A landscape with many peaks, sampled at points; each row gives a point and its height.
A climber steps from a point to the highest of its 2 nearest points, and stops where none of them is higher. Distance is the straight distance between rows; heights are no part of it.
j_822: [  8 -22 -16 -42   7  33  -1 -17 -18  47   3   6 -16  -6   8  21  -3 -32
   7  25   4 -31]  h=183
j_791: [-39  12  26  32   8  -5  16  36   4 -12 -23  -2 -24 -25 -10  10   0  10
  25  21 -22  40]  h=279
j_93: [-22  26  17 -14 -42 -23  16   8  12  -1 -29 -30  -1 -10  27  -3  -9 -12
 -11   8  12  23]  h=438
j_41: [  4 -15 -10  16  15  32  25 -15 -18 -19 -10  15   0  16 -26  -1  18 -41
  -3  10 -19 -14]  h=263
j_247: [ 26   6 -27 -37  -1  -8 -20  17   2  26  24   8  19  -5  21  -7 -26  24
   2 -17  36   4]  h=469
j_314: [ -8  -5   3  25  -9  10   1 -36  15 -16  -6  -9 -10   4 -15  19  -4  16
   7 -10  -6   0]  h=391
j_792: [-38   8  25  31 -10  -1  21   1  16 -25 -38 -13 -31 -22 -13  21   3  -2
  13  21 -25  38]  h=284
j_416: [ 55  -9  -8 -30 -19 -11 -35 -25   2  14  21   9  15  22  28 -39   0 -12
 -19  -2  21 -28]  h=373
j_819: [ 14 -26 -35   4  46   9  -1   1 -13   4   2  11 -27  28 -44  46  25  10
  -8 -37  14 -20]  h=223
j_369: [ -5   2  11 -34  10  -4   6  14 -25  35 -11  13  -5 -22   1  10  12 -22
   5  -7   7 -17]  h=468
j_176: [-28  -9  -3 -16   2   4  12   9   2  10 -12   1 -17 -25  -9  30 -19   9
  27  32 -20  29]  h=354
j_856: [ 32 -20 -21  -5  -6 -10 -10   8 -17 -19  37  32  27  42   8 -48  -3 -11
 -13  21   3 -10]  h=157
j_528: [ 34  -7  -8 -22 -38 -12  -6 -23   2   6  -7   1   9  31  26 -34  -7 -25
 -15  -1  28 -21]  h=332
j_708: [ -2  -8   0  10  20  10  -8   0 -23 -12  21  20   6  -2 -22  -6  19 -13
  -6  -5 -15 -11]  h=431
j_838: [ 17 -25 -26   5  47  10  30  11 -24   1 -19  18 -14  32 -50  38  33  -2
  -1 -24  14 -21]  h=215
j_817: [ -7   4   8  -8  15 -16  15  58 -24   2   7  24  15  -1  -1 -14  -1   5
   9   0  13  10]  h=384
j_427: [-19  34  35  17   0 -20  24  73  10   3 -23  -7  -2  -1  27 -13  -8  22
  20 -11  22  38]  h=435
j_998: [-14  16  11 -50  -6 -18  23  38 -10  34 -41  -2   3 -41  30   9  -5 -13
   3   4  15  19]  h=493
j_410: [  0 -11  -2  15  46  21   4   8 -39 -13  11  25   1  -4 -33  -5  44 -32
 -13 -11 -21 -23]  h=473
j_625: [-22  -9  -2  32  29   6  20  16   1 -19  -4  13 -10  -7 -39  28   9  16
  21  14 -15  22]  h=269
j_282: [ 16 -12 -12  29 -30  -4   2  -2  28 -28  19  -6   6  46   9 -10 -32  42
   6   9   1  10]  h=187
j_787: [-11   2  -2  -7 -37 -20  45  36  12  -6 -23  -5  -8  26  16  16 -23   8
   3  -4  37  33]  h=305
j_686: [-12 -15  -7  21   1  15  26  -2  -6 -25  -5  13   5  16 -21   2   2 -16
   3  21 -21   8]  h=280
j_579: [  2   0  16  32  27  15  22 -19  -5 -17 -35   6 -16  -6 -37  26  38 -17
   0 -35  -4 -22]  h=85
j_333: [-32   8  21  11  18  11 -16   0  -9  -3   1   2 -11 -46 -19   9   9  -1
  12  21 -40  12]  h=314
j_366: [ 11  16   9 -26 -25 -31 -19 -11   1  13  -7 -20  33 -13  36 -54   3 -38
 -30   9  18  -5]  h=331
j_180: [ 16  -7  -5  -9  -5  -8   1   9 -33  -6  14  32  22  25   7 -44  13 -45
 -17  13   8 -15]  h=195
j_60: [-21   4  13 -32   1 -11  22  37  -7  27 -38   0 -15 -39  11  30  -8   8
  23   5   3  24]  h=471
j_762: [  0  -3  14   3 -37 -10  -5 -25  15  -6  -4 -31  11  -1  28 -24  -7 -14
 -18  39 -33  -2]  h=104
j_114: [  0   3  15  38  42  -4  -2  11 -14 -15  -4  13 -10  -4 -33  12  38  13
  -9 -48   4 -18]  h=65
j_332: [ 19   3  -8 -24 -32 -24  13  13  -9   2  -9  15  14  32  18 -24  -9 -23
  -9 -18  44  -5]  h=348
j_153: [ 21  16   4  -1 -13 -10 -46 -30   8   2  30 -11  14  -2  16 -26  -3  20
 -19 -25   5 -20]  h=449
j_667: [-20  16  15 -18 -32 -15  26  14  14  13 -41 -19 -14 -17  18  24 -15   7
   8 -14  22  20]  h=453
j_178: [ 18   5  -9  12   3 -14 -10  29  -5 -14  30  26  10  33 -11 -23  -4  25
   0 -32  37  -5]  h=406
j_540: [ 29 -19 -14   0 -34  -7  -4 -19  33  -5  13 -17   5  25  24   0 -38  41
   3  13  -8  -1]  h=194
j_583: [-12  23   8  -9 -30 -24   2  22  13  -5  -2 -23  21  -3  38 -33 -18  -3
 -17  23   9  29]  h=429
j_954: [ 40 -18 -29  23   2  19  -2 -33   8 -38   8  17 -10  56 -28   0  17   5
 -11 -34  14 -26]  h=48
j_65: [ 16   6 -19 -32 -25 -11  -6   0  15  19   3  -9  19   2  30  -3 -32  21
   1 -10  31   5]  h=434
j_170: [  1  19  -8 -20 -10  -4 -27   8  25  15  12 -32  31 -28  39 -22 -33  24
   0  28  -6  22]  h=333
j_441: [ -4   4  12  11   7   5 -28 -15 -17  -5  32   8  12 -11  -5 -28  12 -14
 -15   1 -22 -16]  h=387
j_420: [ 28 -25 -23  -8 -15   4  -9 -24   7  -2  21   4  -1  31   8   3 -15  20
   5   5  -2 -14]  h=206
j_857: [ -6  20  16  -1  -3 -14   6  18  12  16 -15  -6  -9 -11   2  24  -9  38
  20 -43  34   5]  h=433
j_261: [-22  -5   2  -3 -19   3  10 -20  17   5 -18 -15 -16  -9   1  30 -19  14
  15  10  -9  15]  h=371
j_431: [  2  24  17 -21 -13 -18 -32 -17  -3  22   4 -18  23 -34  23 -34   6 -20
 -16  -4   3 -10]  h=415
j_577: [  7  29  11  16  -6 -18  -7  34  10  -3  21   3  18  17  11 -33 -14  23
   8 -30  36   7]  h=430
j_413: [-28  11  20  42 -14   5  21  -6   8 -49 -19  -5   0  -3  -6 -18   5 -18
 -14  23 -33  24]  h=74
j_913: [ 18  -2   6 -28  -8 -15 -15  -6 -21  17   7  11  24   4  21 -49   6 -45
 -20  12  16 -16]  h=256
j_556: [  3 -17  -7 -17   6  23  -6 -32 -10  23   2   1 -20  -2  -9  20  11 -24
   1  -3  -2 -29]  h=145
j_774: [ 15 -24 -27   1  12  17 -16 -26   2  -1  19   5 -16  21 -16  27   3  16
   1 -16   2 -16]  h=220
j_990: [-27  13  27   0 -11   1  -6 -15 -11   8 -13  -7   1 -28   1 -15  13 -37
  -5  17 -28  -6]  h=261
j_971: [  8  21   7 -18   4  -9 -42 -20   0  24  24 -12   9 -31  13 -10   3   4
 -15 -25   4 -18]  h=519
j_465: [ 31   7 -12 -11 -18 -24  -9  18  -7  -6  20  24  18  36   9 -33  -6   9
  -5 -27  46  -8]  h=379
j_693: [ 24 -27 -24  21  23  37  -7 -43   1 -25  18   4  -8  25 -23   8  15  -5
 -12   0 -29 -26]  h=29
j_417: [-12  29  25   9  21 -12  12  78   6  12   5   3  15  -6  23 -25 -10  26
  30  -3  17  35]  h=428
j_408: [ 13   2   0 -23 -28  -4 -25 -38  25  21   2 -35  10 -20  32  -1 -21  16
  -7  11 -13  -9]  h=271
j_422: [ -9  19   9  14 -15 -14  -6  23  11 -12  16  -8  21  12  15 -28 -17  16
   3   2  10  18]  h=450
j_277: [ 24  -3 -25 -56   9   0 -32  -5  -9  37  25   7  16 -22  23  -2 -15   2
  -9  -1  14  -6]  h=396
j_944: [-16  17   6  -3 -20  -6 -18   0  30   2   4 -39   7 -22  24  -6 -33  31
   9  36 -25  28]  h=318
j_551: [ 14   6  -9 -47   0 -12 -17   0 -12  35  12   5  29 -21  25 -25  -7 -23
 -12  12  14  -3]  h=317
j_132: [-19 -11   7  23 -22  18  33 -19   3 -40 -19 -10  -7  14   6  -4  -1 -34
 -16  41 -40  18]  h=81
j_524: [  0 -17 -17  12  -9   4  20 -18  16  -8 -11   2 -16  24 -23  38  -8  26
  20 -17  18   0]  h=408
j_662: [-24  19  23  29  21   6 -26   0   0  -8  26   0   2 -31 -15 -12   3  15
   6   9 -32  13]  h=330
j_86: [ -5   0  -2 -54  -6  -1  17  13 -17  42 -24   3   2 -24  22   6  -3 -37
   5  16   9  -3]  h=555
j_115: [ -7  19  15   3  37  -9  -4  69 -10  16  25  15  15 -13  10 -14  -5  31
  20 -11  16  19]  h=412
j_702: [-14  15  18  50 -18   5  16 -23  14 -44 -18  -6   4   9 -15 -12   6  -8
  -5 -11  -9   1]  h=67
j_374: [ -5  -9 -13  39  48  25   8 -30  10 -21  -3   1 -19  -7 -47  42  25   7
   1  -8 -24  -1]  h=543
j_828: [ 50 -26 -30   8  13  36  -8 -37   2 -21   8  14 -18  53 -14  -1  22 -19
 -16 -17   9 -47]  h=43
j_7: [-16  12   8 -19 -19   0 -17 -22  17  15  -8 -31   0 -36  20   5 -19  10
   6  23 -26  12]  h=301
j_799: [-12  15  25  33  15  -1  -8 -10  -5  -9  -2   4 -11 -19 -21  12  25   9
  -1 -37  -2 -11]  h=72
j_317: [ -2  -6  14   2  17  15  17  -5 -23   8 -20  13 -11  -4 -22  19  32 -28
   2 -20   1 -31]  h=99
j_82: [ 35  -3  -5  -6 -10  -1 -41 -33  -3  -1  30   6   4  20  14 -26   8  -1
 -22 -19   6 -32]  h=414
j_546: [ -9 -10  -1  23  59  25   0  -8 -20 -12   3  14 -14 -19 -42  26  40 -15
  -6  -8 -31 -12]  h=513
j_173: [ -3  23   8 -20  10  -8 -31  13  -5  23  22   1  20 -36  16 -14  -4  16
  -3 -16   7   1]  h=440
j_732: [-11 -21  -9 -37  -1  26   8 -16 -11  34  -9  -5 -15 -12  12  19  -9 -39
  11  46 -21 -10]  h=224
j_845: [  4  19 -15 -38   5   1 -32   6   6  31  16 -18  28 -48  31  -8 -24  23
   0   7   4  16]  h=372
j_179: [-19  17  17  18   1  -1 -27  -2  -4 -14  31  -5  18 -19   3 -37   1   0
  -8  25 -35   2]  h=352
j_631: [ 27  -5 -23  29  11   1  -4  -4   6 -32  17  18  -6  48 -30   5   9  28
  -4 -45  31 -13]  h=54
j_289: [-10   5  18  50  22  -1  17 -11  10 -22 -28   3 -16 -10 -36  32  25  17
  12 -32   5  -4]  h=79
j_476: [ 19  -3 -16 -31 -49 -17   7 -16  24  12 -14 -27   7  13  42  -3 -31  11
  -6   8  17   4]  h=409
j_678: [-13  30  18  -3 -13 -17  15  39  14   9 -18 -13   2 -12  17   4 -19  26
  15 -16  28  24]  h=443
j_901: [-13 -14 -13 -15   2   3  23  12  -9   8  -4   9  -7   4 -10  23  -9  -6
  19  14  -5   7]  h=334
j_103: [-37  14  31  10 -14  -2   2  -8   5  -6 -25 -15 -19 -35  -6   7   5 -14
   8  18 -33  17]  h=294
j_910: [ 21  -4   7   7 -41 -23 -14 -16  14 -17   3 -25  25  19  35 -47  -6 -11
 -29  29 -19  -8]  h=118
j_999: [ 11   3   0  45  28  -4  11  24  -5 -27   8  22   1  29 -34   1  23  23
   0 -45  24  -8]  h=59
j_2: [-19 -12  -5  12  45   9  -8  12 -13   5  17  14 -13 -18 -36  30  14  20
  12   3 -19   5]  h=257
j_771: [  4 -17  -8  -8  37  27  -1  -7 -26  22   2  11 -20   1 -25  24  33 -30
  -7 -19   2 -38]  h=117
j_808: [-20 -15  -9  24 -13   8  36  -1  12 -33 -21   3 -10  18 -14  22 -12   0
  10  26 -16  30]  h=292
j_343: [-12 -17   9   2 -28  13  12 -25   2 -15 -18 -23  -3   5  19 -10  -4 -36
 -17  58 -47   4]  h=91
j_953: [ 26  -8  -1   2 -19 -18 -17  -8  -5 -13  25   6  30  24  19 -58  -5 -13
 -23  25  -9 -12]  h=137
j_466: [-31   0   2   9 -29  -8  37  23  16 -20 -20  -9 -15  14   7  18 -23  10
   6  22   4  42]  h=299
j_853: [ 34 -30 -30   4  29  50  -3 -32 -11 -10  13  11 -21  33 -22   7  25 -33
 -15   5 -10 -42]  h=37
j_102: [ -7 -28 -32   7  54  13  -8   4  -6  10  23   9 -25   4 -44  56  12  26
   4  -3 -12   1]  h=243
j_294: [ 10 -33 -40   8  45  28  -9 -20  -2   2  16   4 -24  23 -41  45  15   9
  -6 -13  -7 -16]  h=231
j_707: [-29   7  16  47  29  -1  26  47  15 -16 -13   7 -18   0 -22  14   1  27
  35  18  -6  41]  h=276
j_937: [ -7  -6  -8 -13 -22 -12  33  16   1   1 -17   8  -1  21   4  11 -11  -5
   9  -4  21   9]  h=315
j_785: [-20   3  26 -11   5  -9  18  16 -15  19 -35   5 -13 -31  -5  25  15  -7
  19  -9  -4  -2]  h=444
j_975: [-19  -1   8 -32  -4   8  -9 -14  -8  24  -3  -9  -2 -36  13  -3  -5 -31
   2  39 -32   2]  h=262
j_442: [ -5   3  -1  14   3  -5  10  14  14  -1   8   4  -9   9 -11  24 -15  40
  22 -24  27  13]  h=422
j_283: [ 16   7   0 -20 -27  -2 -25 -46  22  22   1 -25  -2  -7  20   9 -13  13
  -5 -24  10 -20]  h=242

Call two points neighbours if one is among the 2 nearest of the other. Go from one point of each pair to the other, from neighbour to neighbour, staying as high as possible. Name the lowest point that can't be avoided.
j_103, j_971: j_41
j_374, j_975: j_990
j_971, j_422: j_528
j_422, j_667: j_583

Where does a climber stop that starts at each point below?
j_408: j_971
j_333: j_374
j_954: j_975
j_540: j_103
j_282: j_103
j_838: j_103
